A landscape with many valleys, sampled at points; each row gives a point and its height.
From any point a ball rolls to the lowest of the 4 points nearest to it. It stops when none of these is lower. Distance is the straight distance between rows; heights are no part of it.
<497> h=6.9: [ -4  49   6  10  37  -9 -15  -3 -17 -12   7  48 -14 -49  -4   9  -4  11
 -38  23  -3 -18]
<1609> h=47.7: [-48  64  -3  15  10  20 -10  13 -43  14   0  25 -58  20 -50  19 -12   2
 -62  25 -39 -28]
<1509> h=16.9: [ 11 -33 -14  -3   1   1 -15 -29  23  18   4   8  29 -21 -49  -2  -5   7
  -2  -4  -6   4]
<911> h=24.4: [ 23 -64   7  20  10  16 -14  -2  31  41  -5 -12  66   1 -76 -40  15  24
  31  14   8  -1]
<1133> h=23.0: [  6 -43  -5  10   9 -60  51 -12  14 -38  -8 -24 -23 -13   5  -2  -6   3
  28 -70  17  17]
<827> h=66.0: [-12  70 -23 -11 -15   1   2  22 -32 -42 -35  31 -21 -29  62  45 -44  21
 -35  26  16 -28]
<1173> h=40.2: [-44  58  31 -46 -31 -38  42  49 -14 -56 -22 -16 -57   2  58 -10  48   3
 -20  12 -51 -41]
<740> h=32.5: [ 45 -36  -3  -4  21 -32  19   2   1 -18  27 -21  18 -51  10   1   1  -2
   5 -45  13   0]
<1712> h=69.1: [-27  60 -17  13 -22  -3 -10  24 -17 -34  11  14 -44  14  24  35   5  -3
 -42  41 -40  -5]
<389> h=23.7: [ -5 -65  18  24  78   7  30  39   7 -27   4 -24  40  17  -7  -9  17 -39
  -7 -27  40 -11]
<736> h=35.1: [ 64  -8  12 -23 -49  21  20 -20  12 -16 -10 -20   1  -5  69 -21 -70 -11
  41 -25 -12  23]
<413> h=13.9: [ 48 -37   4 -18   6  19  -2 -15  34  -4  27  25  48 -19 -28 -21  21  22
  12  28   7  12]
<525> h=50.6: [ -2  30  -4 -50 -33   0  41  23  -5  10 -40   3 -25  45  56  32 -41 -18
  -1  23 -22 -15]
<1434> h=30.5: [-32 -45   3  28 106  21  28  48 -33  -5   5   3  31  -1 -37 -48   2 -53
   6  -6  31 -18]
<860> h=29.0: [ 17 -69   7  19  56  25  23  34  13 -23  71 -11 105   5  21 -47  21 -16
  -2   8  29  -6]
<770> h=31.7: [-57  -9  -1  -4 -24 -54  27  -9   0  -5  12  -1 -25 -27  18   5  -9  11
 -10 -52 -43  -9]
<138> h=35.2: [-39  -3 -17  13  37 -39  -1 -12   4 -10  34  30  -2 -38  -7 -24  13  32
 -24 -47 -13 -14]
<190> h=26.7: [-47 -31  -8  17  71 -15   6 -23  27  10  37  29  15 -30 -52 -76  32  29
   5 -29 -15  -2]
<1197> h=36.4: [ -7  44  11 -48 -52  10  -3  56   2 -10  -9 -33 -57  25  71   5  39  -4
 -15  49 -31  -4]
<1691> h=50.7: [-14  24   6 -18 -56   0 -19  33  15   6  26 -13 -29  12  38  24  15   3
 -14  16 -31  -2]
<1244> h=59.3: [-52  59  -4 -26 -43 -18  46  38 -18 -28 -19  12 -24  -7  68  28 -29   0
 -25  10 -34 -34]
<1206> h=34.5: [ -5 -17  17 -11 -65  -3  12  -5  27  -5  20 -36  16  10  56 -10 -20  -3
  32 -39 -39   0]
<1502> h=33.0: [-57  14  -4  22  31   9  -4 -15  -1  18   6  30  -9 -19 -88 -13   5  29
   0 -18 -25 -12]
<295> h=58.8: [-18  69 -17 -29 -24 -12  29  29  -2 -24 -29  -3 -36  11  44  42 -20 -17
 -22  25 -11 -24]
<647> h=19.4: [ 34 -68   9  -1  37  15  18  17  29 -26  54 -38  53  -1   9 -39  28  14
  23 -33  35  16]
<1624> h=34.8: [ -2  10  13  -7 -47  17 -22 -14  35  24  67  -3   1   9  55  -7  -4  -1
  28  -1 -36  11]
<1762> h=34.6: [ 32 -28  13  -8  37  24   1  -1   1  21   0  27  22 -32 -42 -23   2 -20
  24  25  18 -19]
<320> h=41.9: [-42  48   3 -27 -14   2  30  45 -61   7  -4  -4 -76  72  -1  11  15 -12
 -70  53 -34  -9]
<1746> h=70.9: [-23  83 -59  52   9  13 -23   8 -67 -56 -17  36 -56  21  -7  10 -17  15
 -52  46 -18   7]
<1414> h=20.1: [ 16 -55   1   5   6   5 -28 -23  36 -17 -50 -57   8  26 -16   6   9  16
  37 -42  53  57]
<1928> h=11.5: [ -1 -38  18  32 -36  -7 -37 -52  16  60 -22  -8  24  54 -62  -7  -2   9
  29 -27   6  33]
<275> h=56.0: [  4  55 -29   6 -37  14 -45  59 -47  -8  28 -28 -42  66  13   1  37 -19
 -42  97 -18   8]
<1849> h=57.9: [  2  53 -25  19 -22  11 -30   1 -12 -35  -2  33  -8   2  31  42  -9   9
 -36  47  -3 -16]
<572> h=5.5: [ 15 -57   3   6  62  -9  24  24   6 -28  32 -20  60 -33 -19 -34  40   0
 -24 -20  28  -3]
<14> h=11.8: [-15 -16   5 -13 -46 -17 -10 -18  -8  39 -44 -37   5  47  16  24 -27 -12
  28 -32  -7  29]
<1283> h=43.3: [-34  63   5  55   0  38 -12   7 -39  23  30  13 -39  32 -75  21  20  -7
 -16  22  -9 -11]
<1645> h=21.7: [ -2   0  -8   0  25 -43  38 -27 -29  21 -24  12 -25 -27  -2  16 -45  11
 -21 -49 -12 -19]
<883> h=35.5: [ 19  38   2  12  17  21 -13  -2   2  14 -10  40  18 -23 -59 -10  18   7
  11  51  22 -28]
<55> h=34.3: [ 18  43 -10 -14 -18  -3   4  -8   6   7 -10  14 -17  -8  15  36 -42 -14
 -15  37  -5 -28]
<192> h=26.4: [-40  -4  21 -31 -62 -15  25  31  -3  43 -12 -40 -24  45  47  22   2 -11
   5  22  -8  -8]
<1165> h=37.2: [  5  68 -12  32  22  13 -15  -6 -41 -34 -16  53 -36 -25 -34   9  -1  10
 -31  43   2 -19]
<1566> h=32.1: [ 15  -4 -14   7  49 -14   1 -14   4 -17  40  37  18 -61 -11 -27  32  10
 -21  -1   1 -16]
<980> h=17.3: [ 20 -79  10  -6  70   3  56  25 -10 -41  -9 -37  19  12  19  -4  16 -27
  18 -57  43   4]
<1603> h=44.8: [ -2  46  -4  16  80  14  15  25 -31  -1 -21  58  -2 -47 -38 -27  15 -14
  -2  44  26 -39]
<884> h=41.8: [ 32  45 -18   3  22  22 -25 -11 -16  -9  -5  63   2 -44 -17  18  -4  -1
 -18  50  24 -16]
<968> h=31.4: [ 25  -7  -4 -17 -37  -3  14 -19  13  -3  -2 -10   9  -2  54  10 -40   8
  27 -34 -16  11]
<42> h=34.9: [-20  -7 -11  12 -28 -29   9 -25  41   1  25   1  -6   1  11  16  20   6
  17 -45 -35   2]
<165> h=7.9: [-12  52  21 -24 -66  45 -24  44  -6  -3  20 -20 -31  37  66  15  27 -20
 -17  73 -29  16]
<799> h=21.9: [ -2  16  -2 -10 -10 -14 -11 -17  -1  17  -7  13 -34  -8 -13  27 -21  -6
 -20   1  -1 -15]
<1162> h=52.5: [ 15  50  25 -22 -51  29 -12  43 -40  21  10 -42 -38  87  25   2  38   2
 -28  90  -2  14]
<987> h=32.8: [ 48   5  -1  -9   8  34 -48 -15  20   1  26  39  55 -25   7 -26  19   8
  12  33  17   0]
<268> h=31.3: [-20   0   1   5 -47 -15  -1 -13  17  31  22 -20 -21  19  -4  19 -10 -14
  11  -2 -33 -12]
<583> h=64.4: [-47  54 -22  18  -2  16 -10  26 -36 -55  13  37 -36 -11  15   6   8   5
 -43  18 -34  -9]
<1991> h=7.3: [-41  49 -20 -10  -6  -5  20  -8 -24  23   1  16 -52 -11  -6  35 -27   6
 -43 -13 -21 -31]
<529> h=36.8: [-14  52  -5  31 -16  27 -25  12   2  15  23  16 -31   7 -40  25  14  -3
 -22  33 -27 -29]
<387> h=15.0: [-16 -37  22 -31 -79   4  -5 -12  12  38 -18 -45  -1  51  29   1 -26 -16
  42 -15 -28  25]
<1030> h=45.2: [ 24  31  -2 -39 -52  20  29 -18 -16  31 -26   2 -13  16  85  -1 -65 -11
   7  48 -17  10]
<1040> h=64.9: [-27  68 -10  -4 -27  17 -12  34 -28 -21 -29   9 -42  33  24  44  -9 -11
 -35  54 -28 -16]
<1429> h=33.7: [  3 -56   5  15 -21   6 -14 -28  73  13  34 -14  56  23 -45 -32  46  20
  31 -12 -18  27]
<90> h=37.9: [ -5   1  -7 -23 -46 -34  33   6  28  16 -12 -30   5  -5  45  11 -26 -20
  18 -23 -32 -24]
<1575> h=48.0: [ 26  11   5  -2  13   7 -40 -12  -5 -55  30  58  50 -51  26 -19  33   2
 -11  13  46 -13]
<316> h=22.9: [ -5 -24  11  29  68 -22  14  13  -3 -20  43   7  46 -42 -23 -60  38   7
 -15  14   2 -19]
<2143> h=33.3: [-54  19   3 -15 -34 -23  28  15  16  -9  26  -6 -37  -4  57  16  -4  -9
 -17 -24 -42 -19]
<702> h=16.2: [-34  -1   7  18 -14   6  -8 -15  -1  62   1  10 -11  20 -49  47   2   6
  -5 -12 -13 -20]
<39> h=24.3: [ 19 -67  11  -9  49   8 -11  -9 -16  -9 -64 -44   5  26 -16 -10   2  -6
  12 -31  87  39]
<21> h=27.6: [ 10  12  18  11  15  15   2   2  16  46  -2  32  20 -22 -75 -17  16   6
  14  42  25 -17]
<1787> h=30.4: [ 27  35 -14  -9  39 -11 -10  -8 -10 -19  -1  39 -19 -43   2  11 -12  -2
 -21  20  22 -25]
<1261> h=53.1: [-33  56  -1 -53 -43 -10  17  32  -6 -16 -18  -2 -18  22  75  24  -5 -17
  -9  25 -18  -8]
<1042> h=35.0: [  8  -8   6   7  57   0   6  13  15   7  11  28  50 -54 -36 -37  47  11
   9  40  18 -29]
<408> h=18.4: [  7 -26   4  28  22   8   4   1  13  47  -1   0  55 -13 -78 -26  22   6
  42  12  32  -1]
<2071> h=14.7: [ 26  -9  -4 -29   5 -27  26 -20 -15  19 -36   1 -20 -22   3  31 -44 -16
  -6   1   9 -11]
<1523> h=34.2: [ 71 -19  -3 -31   9  35 -29 -30  -1  19   0   4  28  -2   9  -8 -29  -6
  16  10  11  21]
<1259> h=39.0: [-33  58  -3   2 -13  18 -25  40 -27  12  27 -21 -33  47   6  33  21 -24
 -36  74 -31  -1]
<1269> h=31.6: [ 24 -32 -16 -12 -26  -9  25 -25  33 -24   8 -34   5 -14  20  -8 -24   5
  37 -62  -6  -5]
<596> h=11.7: [-24 -54 -12  27  16 -31  19 -35  25   4 -27 -29   5  10 -23  -3  -8  16
   7 -71  11  48]
<826> h=43.5: [ 15  21 -11  -4  11 -67  21  -5  -3 -25   5   4 -11 -49  50  13 -20 -14
  -7 -39  -8 -17]
<227> h=24.0: [ 12 -51  -4   4  33 -22   6 -14  28   3  13  12  40 -19 -53 -35  15  14
  -1  -6  25   3]
<1229> h=4.1: [-14 -43  -4  38   1  -2 -23 -18  16  41 -34  13  44  20 -91 -21  17  10
  35 -16  15   7]
<2149> h=17.1: [ -5  18  10  41 -12  24 -20  -4  15  57  13  29  31  22 -89  15  21  18
  50  14   7 -10]
<651> h=3.0: [-11 -40  -7   9  35 -50   9 -32 -11 -15 -33 -35 -14 -16 -40  14 -15   0
  13 -78   4  30]
<1863> h=77.8: [-40  54 -21  -6 -34  -4 -25  70 -47 -66  13 -10 -49  17  49  22  44  17
 -70  35 -43  32]
<1124> h=61.1: [ 38  43  -9  22 -29  41 -67 -21  -2 -28  16  55  12 -13  49   7  -3  26
  -7  49  31  -2]
<8> h=17.8: [ -32  -20   22   38   31  -20    7   13   -4   32   -3   20   45  -20
 -105  -64   20   35   42    3    8    0]
<981> h=65.9: [-27  62 -40  18 -34   6 -36   6 -52 -86  14  36 -36 -16  55  52 -10  25
 -46  40  -5   5]
<844> h=63.3: [  4  67 -23   3 -36  26 -31  15  -4 -35  10  14  -5   5  81  47 -19   1
 -14  47   1  -6]
<1187> h=28.1: [ 29 -31  -3 -16  14 -43  24  -8   2 -28  -9 -12 -19 -43   8   6  -7 -32
  11 -62   8   2]
<774> h=27.5: [-19   0  24  -3 -39  15 -23   1   2  80  18 -25 -21  37 -10  22  12 -24
  26  25 -22 -20]
<375> h=23.5: [ 30 -57  18 -14  17   8  -3 -20  -3   0 -39 -39 -11  16   5   6 -14 -12
  25 -39  63  28]
<397> h=73.8: [-33  72 -13  31 -40 -10 -47  43 -30 -52  30 -11 -19  -1  30  33  30  -1
 -51  31 -51   8]
<485> h=17.2: [  4 -59   6 -15  54 -19   4  -4 -22   5 -52  -4   2 -23 -50  -2  -6 -12
  -1 -33  35   7]
<1763> h=44.7: [ 44  16  -9 -29  -6 -15  -3  -2  15 -17   9  20   4 -44  61   0 -10  -2
   2   3   8  -1]
<680> h=12.7: [ 15  41 -27 -23  31 -31  14  -3 -21  -5 -35  19 -53 -30  17  19 -49 -12
 -33  23   1 -22]
<1258> h=5.7: [ -9 -24  16  54  -4  13 -47 -45   5  42 -63 -65  26  60 -26  15  16   5
  18 -63  34  56]
<269> h=31.5: [-21  38  17  -2 -46  -1 -11  23 -11  33  10 -17 -32  31 -13  33  19  -8
 -32  55  -3 -14]
<461> h=33.9: [-42 -17  12  28  84 -10  21  24 -18  15  11  32  32 -42 -51 -97  10   3
  11   8   6 -22]
<1467> h=17.0: [-45 -17   3  40  19 -35 -19 -39 -20  26 -68 -17  -3  26 -30   9 -14  14
 -12 -80  10  25]
<168> h=29.1: [ 32 -49  10   3   0  -3   5 -20  45 -30  18 -26  17  -9  -8 -11   6  17
  45 -40  -1  31]
<1177> h=44.1: [ -4  60 -18  10 -33  20 -44  32   8  -5  26   5 -16  17  41  21  26  -4
 -16  39 -22  -8]
<1105> h=12.4: [-13 -41  -1   1  48 -43  36 -27  -6   3 -47  -8 -22 -22 -19  -1 -28   9
 -18 -51  14  17]
<659> h=61.2: [ 24  49 -20   2 -35  53 -54 -21  27 -28  46  30  15 -13  34  26   9  24
  -3  33 -13  15]
<1564> h=16.5: [ 27 -59  31  11  53  25   4  46   7  19   1   9  86 -15 -61 -59   2 -22
  37  48  29 -10]
<2111> h=31.1: [-13  33   4  24   4   4   1 -19  -1   1  19  28 -26  -9 -11  22   3  10
 -35   8 -20 -15]
<873> h=21.3: [-28 -57  10   8  79 -10  26 -10 -45 -12 -22 -14   5   4 -34 -25  11   8
  -5 -39  37   6]
<1452> h=50.5: [  9  55 -17 -42 -29 -27  40  15 -14 -37 -55  15 -23 -32  95  27 -43 -21
  -5   8  -4 -36]
<394> h=33.5: [-48  41  19 -55 -21 -25  45  49 -41  19 -21   3 -73  44  13  26  38   9
 -27  21 -16 -16]
<1569> h=9.7: [-23 -30   5  19 -45  -9 -25 -25   3  43 -56 -35  -1  65  12  12   0  -5
  22 -51  -3  33]
<1823> h=12.3: [-25 -20   3  40 -44 -21 -32 -37   1  72 -30  -7   2  44 -42  34 -16  -9
   8 -30   4  15]
<1482> h=31.2: [ 21 -47   8  21  41   8  -1  23  28   8  27  17  60 -18 -59 -36  25  22
   4  30  25  -9]
<1806> h=49.0: [-15  13  32 -71 -73  28  26  15 -10  23 -29 -12  -4  50  74 -24 -22 -16
  43  28 -32   8]
<1780> h=18.7: [-25 -24  19  14  36 -14  10  -5  34  14  27  23  24  -7 -80 -29  27  17
  -8 -18 -23  -9]
<59> h=56.2: [-17   2  -1  12  47 -17 -16  -7 -41 -51  40  66  32 -62  24 -36  36   5
 -39  22  43 -21]
<433> h=65.2: [ -2  72 -26   2   2  13 -12  27 -31 -26 -20  18 -39  20   9  40  -8   3
 -47  44 -10 -21]
<683> h=33.1: [ 46 -16 -18 -27 -29  16  -3 -32  -4  47 -25   5   0   5   1  32 -45 -20
   2   4  23   5]
<74> h=27.9: [ 34 -17  -3 -31 -17  14 -15 -32  39  23  19  18  32  -9   5  -6   2  23
   8  -2 -18  20]
<352> h=48.1: [-45  70  -7  47  33  37 -30  13 -36 -15  25  29 -53   9 -48 -11  -3  17
 -14  10 -47  -4]
<612> h=27.4: [ 31 -80  17 -15  45  42  -8  -1  11   7 -21 -36  20  30   3  -9  15   2
  28 -11  70  36]
<1813> h=11.1: [-15  -4   1  29  25   1   1  -4 -10  48 -20  25  21   0 -96 -30  12  25
  34   1  18  -6]
<805> h=12.8: [ 13 -50   1   3 -34   5 -22 -32  20  36 -27 -32  14  49 -22   1 -24 -11
  35 -38  15  58]
<718> h=51.7: [-16  25  48 -52 -76  36  13  23   3  17  16 -22 -16  29  84 -34   1 -22
  33  31 -33 -13]
<856> h=21.6: [ 19 -72   4  11  80   9   3  30   5   0  12 -12  49 -12 -39 -42  10 -39
  -3  18  31   1]
<104> h=64.5: [ 31  70 -27  27 -33  67 -50   3 -10  -9  10  27   5  30  20  38 -23  -2
 -13  75   2  -8]
<206> h=29.9: [ 56 -39   7 -29 -15  16  17 -10  17 -10 -19 -30   1 -19  30 -21 -34  -3
  59 -43  32  38]
<15> h=64.0: [ -8  68 -18   9 -33  24 -31  41 -27 -25  12   1 -18  44  68  42  -2   3
 -46  76 -26   1]
<2015> h=45.7: [-23  46  -4 -26 -41  16   5  42  10  -5   9 -12 -29  20  45  23   4 -13
 -26  31 -34 -15]
<200> h=32.4: [ 56 -31  14 -25 -28  27  18 -36   5   8 -14 -19  11  20  39   0 -54   9
  50 -22   0  36]
<1104> h=42.6: [-51  57  -2  -7 -45  -5   4  31  16 -34  24   1 -24 -24  58  23  11  -7
 -15   4 -46  -3]
<559> h=41.4: [ 45  47 -10 -10 -25  23 -24 -31  -8  14 -22  29   1  11  18  24 -39  -7
 -13  63  18 -23]
<1563> h=23.3: [ 41 -16  -7   4 -12  34 -33 -24  16  38  -4  10  17   4 -48  -9  -6  -5
   9  13  -5  -8]
<1658> h=43.0: [  1  31 -14  24  -4   8 -25 -12  26 -25  49  37  -2 -42  -6  14  10   1
 -21   8  -8  -8]
<331> h=37.5: [ 49 -14  -5 -21   7  -3  18 -13  19 -23  32   1  40 -41  50 -14  -4 -10
  22 -36  11   1]
<745> h=55.6: [ -6  57 -28   7 -58  35 -46  28 -12 -40  38   5  -1  16  71  34  19   1
 -32  56 -20   2]
<965> h=20.2: [  5 -39  18  27  56  -4  -6   9   1  49 -16  -6  44 -11 -88 -33  18  -1
  38  16  35  -6]
<1524> h=30.6: [ 18 -71   8  21  -7  17  -9 -31  37  16 -12 -21  45  20 -53 -18  23  17
  39 -15  34  50]
<2054> h=41.7: [  7  51  11 -45 -73  30  13  34 -20  26 -14  -7 -27  69  66   3 -10 -17
   8  57   0   6]
<481> h=18.3: [ 22 -40  -1  -6  52 -19   8  12   7 -36  15  12  21 -44 -14 -32  37 -13
 -25 -38  19  -4]
<1909> h=30.2: [ 63 -56  -1 -12  -7  16  -2 -32  -5  31 -26 -14   5  11 -21   3 -41   1
  24  -8  30  23]
<1779> h=44.0: [ 42 -17  -9 -35 -10   8 -11 -30  43  -4  52  33  49 -30  30 -44   7   6
  11  -3  32   6]
<1893> h=27.8: [-11  12  -6  32  17  -2 -25 -17  20   6  25  29   2 -23 -70 -17  19  11
 -14  -4 -19 -21]
<977> h=36.7: [  1 -12 -13  -1  81  -4   7  -6 -20   0  -9  26 -16 -36 -26 -31  20 -23
   6  -6   1 -24]
<988> h=55.8: [-37  66 -33  11 -27 -10  -8  21 -19 -70  17  23 -12 -30  54  30 -10   5
 -37   1 -15  -2]
<1330> h=17.9: [-19  47   4 -10 -38  23 -33  29  -9   3  26 -29 -33  29  15  16  26  -3
 -22  72 -38  12]
<1807> h=23.4: [ 37 -71   6   9   4  26  -2 -26  31 -21 -19 -54  17  27  11 -22   3  26
  46 -44  15  68]
<802> h=7.8: [-12 -27  15  39 -23  -3 -29 -20   8  49 -34  17  35  35 -90  -1  18   5
  29 -20   7  -4]
<550> h=10.1: [ 17 -64  21 -12  65 -19  36  12  19 -60   9 -49  15  -8   2 -12  23   2
  19 -53  56  19]
<2184> h=41.5: [  9  32   7 -25 -63  25   9   0  16  30  24  -3 -12  -5  77  10 -20 -10
  15  13 -46  14]
<1591> h=16.6: [ -5 -54   9  17  40 -33  -5 -31  24 -23 -47 -58  19  20 -36  -7  27  18
  25 -39  43  55]
<2166> h=30.7: [-58  22  17 -29 -25 -33  49  23 -16  21 -22 -35 -40  33  30  44  -1 -10
 -10 -14 -21 -24]
<1331> h=34.1: [-76  33  21 -41 -31 -47  53  42 -14  -9 -26 -23 -56  27  52  11  17 -19
 -10 -15 -43 -26]
<1267> h=36.3: [ 43  16 -20 -22 -48  -5   8 -12  27 -14  11 -22   1 -23  71 -20 -43 -15
  18 -35 -19 -10]
<199> h=15.4: [-40 -53  -5  28  59 -21   4 -22 -20  18 -38  -8  -3 -14 -82 -57  -3   2
  11 -43  24   7]
<1077> h=10.2: [ -9 -31   9  22   8   4 -19 -20  38  27 -13  14  27   2 -83  -3  12  13
  17  -2 -12  -4]
<1926> h=22.5: [ -3  14   1  17 -27  13 -37 -25  17  38  21   8  22  17 -66  21   8   4
  10   7 -23  -9]
<1822> h=46.9: [ 12  42  16 -44 -66  36   6  -3   0  -7   6  19   8  -1 106 -12 -32 -16
  12  23 -37   1]
<329> h=26.6: [ 26 -34  -6  -9  54 -38  51   0 -13 -39  31   9  24 -40  23 -28  28 -25
 -11 -57  26   6]
<1525> h=37.1: [ 16 -10  -7 -14 -19 -62  31 -12  19 -30  22   4  -3 -33  12  13 -14   7
   7 -55 -32 -15]
<217> h=42.2: [  8  59 -20  30  20  -6 -23   0 -28 -58   5  51 -14 -41  22  29  -3  23
 -19  28  15 -15]
<1995> h=29.4: [ 38 -46   4 -24 -20 -10   4 -12  26  -8 -12 -27   2   0   8  -3 -39  -9
  41 -36  15  23]
<1147> h=27.7: [ 21 -79  14   0  70   4  22   3   0  -8 -16 -24  27  -3 -48 -32  14 -24
  19  -8  48  19]
<1153> h=67.1: [ 21  46 -17   0 -31  54 -38 -11  -8 -13   9  30 -24   9  68  31 -38  12
  -4  68   4  10]
<523> h=27.2: [ 16  20   2 -28 -27  -9  11 -11  17  12 -28 -17 -14 -18  24  16 -47  -7
 -16  -4 -10 -21]
<489> h=49.8: [-47  64 -17  25  -3  11  -6  51 -54  -8   2   6 -64  43 -27  -5   6 -15
 -54  57 -37  -7]
<1847> h=9.9: [-13 -58   3  36  35 -21 -12 -14   0  21 -32  -4  37 -10 -88 -40  20  28
  26 -30  24  19]
<1728> h=50.4: [  7  23 -15  -1  12 -34  15  -8  -3 -43  35  22   1 -56  53  25  -3   4
  -9 -29   3  -5]
<1768> h=19.2: [ 40 -55  11  10  23  42 -11   8 -11  18 -27 -24  55   5 -51 -39 -10  -2
  38  26  59  15]
<940> h=28.8: [ -4 -43   7  19  72  -4  -2  47   9  10   6  -7  46 -16 -71 -63  29   6
   0  14  17 -10]
<260> h=31.8: [-41   3   5  20  28   1   5 -19  -8  34   3  28 -30 -14 -64  -9   3  36
 -11 -45 -13 -23]
<36> h=35.3: [-34  27 -17   7  59  24   1  -6  -5  -3  23  37 -22 -38 -61 -39  27   8
   5 -15 -23 -29]
<1934> h=24.2: [-42  17 -14 -17 -19 -34  39  17   4   6 -21  -3 -42 -17  16  16 -42   1
 -13 -32 -30  -8]
<151> h=15.6: [  7  -3   8   6 -37  24 -26 -12  52  26  41   7  23   5 -14  14  19  -2
  10   7 -35  -3]
<1227> h=35.4: [-52 -15   0  -3 -37 -50  12   6  30  18  -3 -45 -15  17  29  16 -10  -6
  20 -42 -46  -3]
<83> h=35.9: [-56 -28   4  56 106   6  32  38 -31 -27  58  20  84  -9  24 -73  31 -23
 -33  -6   5 -14]
<2185> h=26.2: [-11 -58  18 -15 103   0  23  25 -28 -19 -41   2  -8   1 -34 -24  -7 -43
 -13 -32  35   8]
<1115> h=22.0: [ 12   8   1   0 -36  25 -23 -13  -6  73  -9  12  -2  32 -22  33  -6  -7
   8  15 -10 -23]
<1698> h=18.8: [-35  13  16 -41 -59  12   2  24 -21  60   1 -30 -36  67  16  38  11 -16
  -8  61  12 -10]
<1711> h=25.5: [-30  26  14  14 -28   0 -15 -12   9  31  19  10 -13   4  -9  31  18   6
 -22   7 -42  -4]
<2039> h=32.0: [ 44 -34   1 -23  51   0  21 -11 -16  18 -29  20   6 -22 -31   7   0 -30
   2   7  25 -20]
<1216> h=15.2: [ 17 -47  -3   4  16  -6  -7 -27   6  12 -35 -10  21   5 -51  -2   5  13
  23 -53  18  15]
<970> h=26.3: [ 61 -46  13  -2  30  19 -15   6   2   6  13   7  65 -13 -27 -46  10   9
  19  23  17   2]
<1923> h=38.8: [-25  58   4 -34 -44   8  -1  34 -22   6  11 -31 -40  45  29  28  29 -33
 -31  76 -26  -7]
<222> h=24.6: [  5 -35   0  14  34 -41  15 -17  36 -18  15   2   3 -31 -49 -22  24  24
   2 -42  -6   4]
<903> h=26.9: [ 44 -55   9 -26  49   8  15   7  12  -6  -3   1  22 -13 -15 -14  -1  -4
  -2 -18  26   1]
<1533> h=55.2: [-12  42 -20  12  -3 -18 -27 -28  -6 -61  45  50  -8 -39  26  26   6  27
 -34 -15  12  -7]
<22> h=27.0: [ 39 -60   2   1  14  -3  11   0   8 -12 -12 -34   6 -10   9 -10  -4 -11
  21 -58  27  28]
<339> h=28.2: [-33  -2  -6  11  41 -43  24 -52 -33  27 -17  28 -20  -9 -64 -15 -25   5
 -12 -39  -1 -15]
<1559> h=53.4: [ 53  30 -25   7 -31  23 -22 -31  29 -12  22  36  20 -19  42  -5 -24   4
  10  28   8   2]
<1856> h=20.4: [-23 -65   6  15  67 -55  21  -8  17 -44 -27 -57 -10   0  -6 -17  15  25
   6 -86  41  36]
<1789> h=32.2: [ -8 -49   4  11 -40 -16   3 -24  47 -14   9 -51  -6  22  20  -8  13   4
  58 -66 -13  36]
<343> h=38.4: [ 23  33 -18 -45 -61   1  20  -7   4  -5 -32   2  -4 -16  61   1 -66 -21
   5  22 -12 -22]
<1817> h=25.1: [-36  57  -9 -11   3 -21  42  10 -32   5 -29  11 -52  -3  17  41 -45   2
 -49  17 -13 -23]
<537> h=26.0: [ 44 -54  19  -2  -9  17  11 -26  34 -38   9 -65  10   1  22 -35  -2  28
  56 -63  21  44]
<1130> h=12.0: [ -1 -51  -1  29  43 -30   0 -25 -12   5 -71 -31   8   3 -60   0   8   6
  10 -53  43  35]
<1797> h=70.1: [ 31  44 -31  19 -51  37 -65  11 -24 -49   5  47 -12  32  50  58 -21   3
 -16  80   3   2]
<1938> h=31.9: [ 24 -73  52  11  24  36   7 -10  24 -20  12 -56  23  17  38 -42  19  16
  52 -27  75  59]
<1385> h=34.7: [ 42 -43  12   1 -56  27  19 -25  24   1  23 -36  18  10  45 -16 -27  12
  59 -36 -15  33]
<1657> h=40.9: [-45  40 -13  15   7 -19   0   4  -6 -14  33  18 -37  -8  21  14   3  15
 -31 -43 -46  -4]
<1902> h=30.3: [ 18  27   9  -2 -17   7  -9 -19   9  19   0  25  -7 -16  -9  38 -17   5
  -8  32  -7 -11]
<1178> h=15.9: [ 17 -27  10   6  11 -10  -9 -44   1  31 -20   2  14   3 -63   3  -2  -1
  -7 -13   7 -16]
<1225> h=28.9: [ -6 -62   6  22  99 -12  62  42  -3 -37  39 -27  59   6  20 -14  38 -21
 -35 -38  20  -5]
<1338> h=27.3: [ 50 -61   7 -16  -9  16  -1 -24  23   9   3 -19  33   9   0 -21  -5  12
  44 -21  17  49]
<13> h=21.8: [ -5 -22  -1 -15 -17 -40   4 -16   7  16 -15 -15  -8  -9   3  30 -30   4
   8 -28  -5  -1]
<598> h=53.9: [ -2  52  -3 -19 -55 -15  -3  11  -8 -42   4  12  -9 -24  85  12 -21  -8
  -8   0 -17 -23]
<454> h=16.1: [-12 -52 -10  25  20 -41  26 -23  32 -32   6 -34 -15 -20 -14  -9  12  23
  10 -84   0  21]
<990> h=33.6: [ -9 -23  19   9  65 -11  12   6 -26  15 -14  12  31 -24 -64 -43  17  10
   1 -14  14  -9]
<421> h=55.1: [ 18  54  -7   9 -42  44 -49  10  -4  25  51  -8  -7  23  30  30  21  -6
 -22  65 -17   9]
<1895> h=25.8: [-34  32  28 -53 -55 -14  32  33  -9  55 -30 -18 -40  60  21  28  21  -9
 -19  42   3 -23]
<181> h=44.5: [ 11  57   0  26  34  17 -11  -7 -28   7  -4  44 -30 -11 -53   3   5  20
  -9   8  -7 -19]
<72> h=27.1: [ 39 -37 -13 -15 -12 -16  11 -17   9   5 -12 -16  -3 -14  29   3 -31  -9
  23 -18  14  -3]
<795> h=26.8: [  2   6  10 -11 -50  28 -20 -12  16  40  25 -15   5  38  10  27 -10 -15
  23  17 -24   5]
<923> h=23.6: [ 22 -17 -12  -5  25 -36  35 -24   4   5 -10  -2 -20 -36  -7   7 -12   6
   0 -19 -13 -12]

Call two points neighbours if one is among the 4 nearest of the other. Go from one point of each pair to the other, from neighbour to neighbour, staying as low as possible. Name the highest point that can't be avoided.
<572>, <1258> => <1856>
<680>, <572> => <1645>
<1229>, <651> => <1216>
<572>, <1991> => <799>
<151>, <799> => <1926>
<1258>, <1229> => <1928>
